Points on a hilly landscape, in no order, each with its height.
From any point a climber steps to the highest of the 2 points nearest to it. It stops when none of these is higher. Distance is the straight distance between rows; heights are no part of it.
k_487 h=67.3: [ 89 123  53  91 120 146 146 156 142 102 128  72 116 116 178 120  99 130
 160  91]
k_150 h=4.9: [100 133  59 109 107  71 168 168 108 128 125 105 104 105 138 154 114 157
 137 132]
k_555 h=48.1: [106  85 133  61  85  70 128 144 125 134 126 100 134 136 110 135 168 161
 130 134]
k_575 h=24.9: [142  78 164 126  93 138 104  97 143 144  69 140 124  74 136 119 171 101
 137 125]
k_912 h=46.7: [114 112  83  62  99 190 124 148 187 121  90  60 139 110 166 126 172 140
 121 118]
k_830 h=26.7: [ 70 118 114 103  75 143 132 136 125 115  68 106 161  63 139 141 181 112
 104 160]
k_215 h=78.5: [ 69 109  87 104 132 118 156 171 120 110 131 127 132 116 185 137  84 123
 149 114]
k_213 h=33.5: [124 149 130 137 164 166 130 163 138 130 130 181 128 160 116 166 112  76
 116 160]
k_984 h=10.9: [114 120 131 147 106  89 131 131 125 121 136 149 125 142 133 116 160 192
 156 162]
k_689 h=22.7: [151 145 168 156 210 171  91 137 185 133 146 118 156 155 141 138 132 134
  75 140]
k_423 h=28.4: [ 94 117 112 119  84 104 145 144 107 120  75 108 115  93 140 124 145 131
 129 173]
k_477 h=18.7: [182  76 143  84 101 116 150 108 112 143  91 153 160  80 135 147 143  98
 186 126]
k_200 h=30.5: [144  77 165 116 135 113 172 130  88 153 102  99 130 128 116 153 114  67
 126  73]
k_256 h=32.9: [197 149 155 149 140 116 121  67 133 161 158 118 131 108 122  90 136 142
 135 111]
k_621 h=61.6: [226 140 157 148 165 112 142 118 133 140 145 132 178 158  57 148 129 148
 106  98]
k_639 h=39.6: [ 77  99 149  73 113 146 118 137 132 136 114 129 134 130 100 129 114  52
 123  24]
k_946 h=48.2: [ 65 166  99 160 129 145 113 160  93 106 168 156 131 149 118 199  82 125
 137  86]
k_232 h=44.9: [119 170  94 199 120 110 125  99 113 139 129 130  74 109 128 126 144 193
 131 146]
k_381 h=21.1: [175  77 154 132 110 113 148  87  88 150 118 148 131 109 118 141 160 126
 207 114]
k_859 h=68.6: [ 32 109 121 109 115 125 124 154  91  84 127 107 125 134 170 128  92 106
 133 103]
k_298 h=48.6: [ 81 153 130 116 137 139 113 137  85  89 177 159 149 177 124 125  81 115
 129 116]
k_573 h=25.0: [126 185 142 177 168 136  92 118 171 139 145  86 130 138 113 158 158 195
  74 146]
k_53 h=26.8: [161  69 172 144 128 125  95  69 142 155 114 131 115  79 160 103 154 127
 164 114]
k_519 h=55.8: [ 81 105 114  67 105 155 133 154 144 105 105  99 152 116 157 112 114  79
 129 134]
k_203 h=35.7: [186  92 150 131 157 122 130 107 145 143 134 187 140 115 153 111 123 150
 133 160]
k_167 h=63.7: [ 77 122 101 150 158 128 148 154 102  99 143 181 136 143 174 142  65 120
 139 122]
k_836 h=65.1: [154 144 167 149 154 160 105 144 125 108 165 125 160 193  49 132 100 108
  78 102]
k_75 h=32.8: [112 130 129 140  77  85 135 126  96 109 107  90  68 133 105 100 141 165
  95 171]
k_253 h=59.5: [106 153  61  86 135 144 154 169 130 114 162 104 105 159 142 121  83 141
 150 114]
k_959 h=60.5: [145 189 133 157 156 157 118 102 148 156 135 138  87 116 139 120 128 107
  96 181]
k_547 h=43.4: [113 157  35 123 101 142 172 155 138 102 120 104 153  68 145 140  88  94
 153 119]
k_321 h=30.6: [131 117 150 144 136  89 110 105 130 137 128 101 107 125 161  84 151 178
 100 143]
k_201 h=25.7: [ 92  91 154 125  68 147  99 107 146 121  64 134 149  60 116 121 196 115
 124 142]
k_561 h=14.4: [132 142 133 169 152 121 116 116 153 129 144 163 130 147 125 128 162 223
 131 154]
k_460 h=53.1: [123 119  94  66 122 158 132 153 135 109 148  72  96 191 143  91 112 140
 154 108]
k_480 h=53.7: [ 72 159 113 190 159 150 134 148 101 103 140 180 118 139 144 161  76 120
 119  96]
k_690 h=50.5: [207 111 150 107 133  93 158 127 129 150 153 155 181 146  95 141 134 152
 143 113]
k_34 h=28.6: [167 183 150 151 137 137  94  70 152 159 171 128 122 128  85 109 157 150
 130 130]
k_987 h=51.6: [133 151 131 162 159 131 120 114 134 133 127 150 106 128 162  91  91 120
  91 158]
k_64 h=16.9: [181  89 126  60 132 135 159 129 127 145 127 153 161 104 128 147 109  60
 187 111]
k_19 h=60.2: [ 93 157 169 154 140 161  77 148 100  82 165 135 158 200  60 165 108 121
  84 107]
k_826 h=68.8: [133  91 116  53 121 109 144 146 148 135 130 150 149 108 163 123 132 137
 164 158]
k_261 h=40.4: [ 92 166 121 194 161 138 120 123 104  93 157 115  96 173 129 107  77 119
  65 123]
k_296 h=25.4: [176  83 168 125 123 102 182 105  83 160 100 116 133 122 126 166 146 123
 154  98]
k_694 h=42.7: [179  82 153  90 149  96 157 132 139 134 142 176 164 139 142 126 113 124
 139 123]
k_772 h=2.4: [122 172  38 110 119 105 161 170 141 141 134 122 110 106 123 164 111 148
 161 112]
k_864 h=54.0: [ 90 172 106 171 140 118 108  68 141 132 165 122  87 107 142 117 146 188
 152 159]
k_688 h=19.1: [129 161 150 171 163 149  83 108 171 134 149 127 140 154 119 150 191 200
 125 152]
k_442 h=34.8: [124  74 150 125 122 111 121 123 136 140  98 134 115  99 174 106 150 149
 110 162]
k_117 h=28.5: [134 147 147 164 184 173 103 156 155 138 141 144 120 162 145 169 128 112
  88 165]
k_895 h=38.4: [151 161 109 107 136 123 150 160 122 130 134 161 121 154 114 130 113 109
 120 169]
k_277 h=30.1: [158 103 150 138 131 138 102  73 133 136 137 167 113  91 151  86 148 149
 174 167]
k_286 h=40.5: [102 115  52 114 108 151 165 155 157 109 109  65 163  58 177 167 118  98
 138 116]
k_262 h=43.7: [107 131 121 113 133 115 146 151 101 100 146 136 118 176 115 102  80 108
  99 140]
k_220 h=39.7: [120 114 108 152 125 122 139 123 116 126  90 162 108  87 190 121 118 150
 138 179]
k_78 h=46.2: [ 98 172 105 187 143 118 136 157  93  88 149 121  84 163  89 166  74 123
  71 114]
k_162 h=40.9: [115  96 138  65  98 126 135 153 147 161  91 119 138 108 104 141 144  57
 121  62]
k_964 h=32.7: [142 165 112  96 129 138 140 147 143 144 134 175 119 138  91 168 153 140
 134 185]
k_747 h=31.6: [142 177 120 178 150 113 126 123 136 129 140 105 110 152  98 137 122 181
  58 148]
k_311 h=30.4: [ 94 119 147 139  75 111 108 121 105 121  76  93  97 113 119 102 183 137
 124 154]
k_915 h=58.9: [137 114 134 163 106 139 119  90 138 113 143 156 112 154  95  74 167 153
 186 154]
k_977 h=43.8: [ 90 114  79  76  97 168 137 143 175 117  92  75 159  64 170 168 164 137
 136 143]
k_988 h=32.6: [135 120 181 168 136 133 113 106  79  97 159 146 148 157 134  73  92  98
 126  90]
k_883 h=36.1: [114 160 152 167 152 140 107  98 100 102 162 129 114 169 124  68  75  99
  93 122]
k_339 h=36.2: [ 99  88 178 117 106 113 105 119  73 114 157 126 168 153 126 117 101  88
 148  59]
k_596 h=37.6: [139 159 109 171 111  75 149 117 107 118 123 107  87 134 104 132 121 190
  86 154]
k_642 h=42.5: [127 106 123  38  91 152 121 140 166 150 101  96 148 102 115 130 163  91
 140  93]
k_342 h=49.3: [129 107  79  71 106 173 132 166 154 108 101  43  97 154 152  99 144 142
 135 112]
k_375 h=8.0: [104 130  90 139 115  71 157 149 107 132 124 149 121 124 142 155 130 191
 140 154]
k_173 h=33.6: [129  75 184 138 128 116 140 121  88 124 132 109 131 152 119 119  97  69
 113  50]
k_39 h=27.3: [151 159 150 154 126 144 112 119 137 145 133 165 111 160  81 143 181 148
 136 182]
k_583 h=59.1: [148  85 147  87  93  94 129 129 128 132 128 166 158 119 125 114 163 153
 187 146]
k_992 h=47.6: [107 169  63 141 117 127 176 163 105 112 106 140 120 100 129 145  92 104
 123 147]
k_892 h=25.1: [184 167 169 146 140 160  81  95 154 170 146 133 115 145  81 146 184 127
 125 155]
k_397 h=45.5: [186  97 175 146 143 119 146  93 121 163 110 102 111 114 151 101 114  76
 131  82]
k_644 h=14.5: [181 122 127  76 149 151 142 133 140 132 139 210 155 127 114 139 101  74
 157 142]
k_436 h=26.1: [174 120 158 143 151  90 122 104 143 127 142  98 158 137 135  79 135 197
 102 113]
k_194 h=53.0: [116  90 148 100 117 126 139 149 115 111 105 140 133 117 151  92 107  63
 123 143]
k_699 h=44.6: [ 89  95 134  49  70 106 112 138 155 146  90 114 130 114 103 141 172 135
 130 108]
k_174 h=72.4: [136 179 103 197 152 156 122 134 141 159 112 145  76 116 148 161 125 113
  93 156]
k_538 h=54.7: [ 72 180 135 129 129 157  82 147  91 100 168 148 158 176 103 189 111 137
 124 123]
k_377 h=17.4: [171 166 150 143 198 143  93 124 190 136 140 108 176 139 116 113 121 166
  89 100]
k_152 h=39.0: [197 135 157 156 153 107 160  60  99 169 138  79 129  98 143 119 125 116
 142  98]
k_164 h=54.5: [167 132 135 144  97 126 120 102 106 125 126 186 126 126  84 104 160 141
 197 150]
k_506 h=60.8: [126 164  91 205 142 135 134 164 123 152 117 129  84 130 103 189 116  92
  91 126]
k_571 h=45.1: [110 127 107 160 148 121 152 143 120 119 103 138  97 103 190 109  88 117
 101 156]
k_516 h=59.9: [122 107  97  44 124 154 142 158 152 131 127 106 143 126 159 111 126 116
 152 140]
k_882 h=52.8: [103 169  66 169 130 113 155 172 104 124 130 138  87 126  98 150  82  97
  99 121]
k_843 h=65.6: [ 86 138 125 163 125 130 115  68 147 117 157 112  96 138 130  64 161 155
 180 150]
k_383 h=38.3: [ 66  97 154  76 102 139  93 123 110 114 135 129 146 142 147 116 114  68
 154  67]
k_312 h=12.3: [150 177 155 125 180 141  67  95 196 145 163 110 184 107 124 128 159 182
 115 126]
k_804 h=72.1: [206 145 170 152 156 143 109 133 143 129 137 107 158 169  33 152 128 119
  69 108]
k_832 h=49.4: [181 109 154 132 119 121 134 114 113 139 112 133 119 116 140  75 111  85
 118 132]
k_127 h=53.6: [128  57 167 101  98  77 124 123 122 148 105 139 142 129 129 126 173 150
 153 112]

Where does a climber stop that starts at each point below?
k_150 => k_596
k_321 => k_174
k_977 => k_215
k_201 => k_596
k_575 => k_804
k_642 => k_826
k_64 => k_826
k_436 => k_826
k_892 => k_826
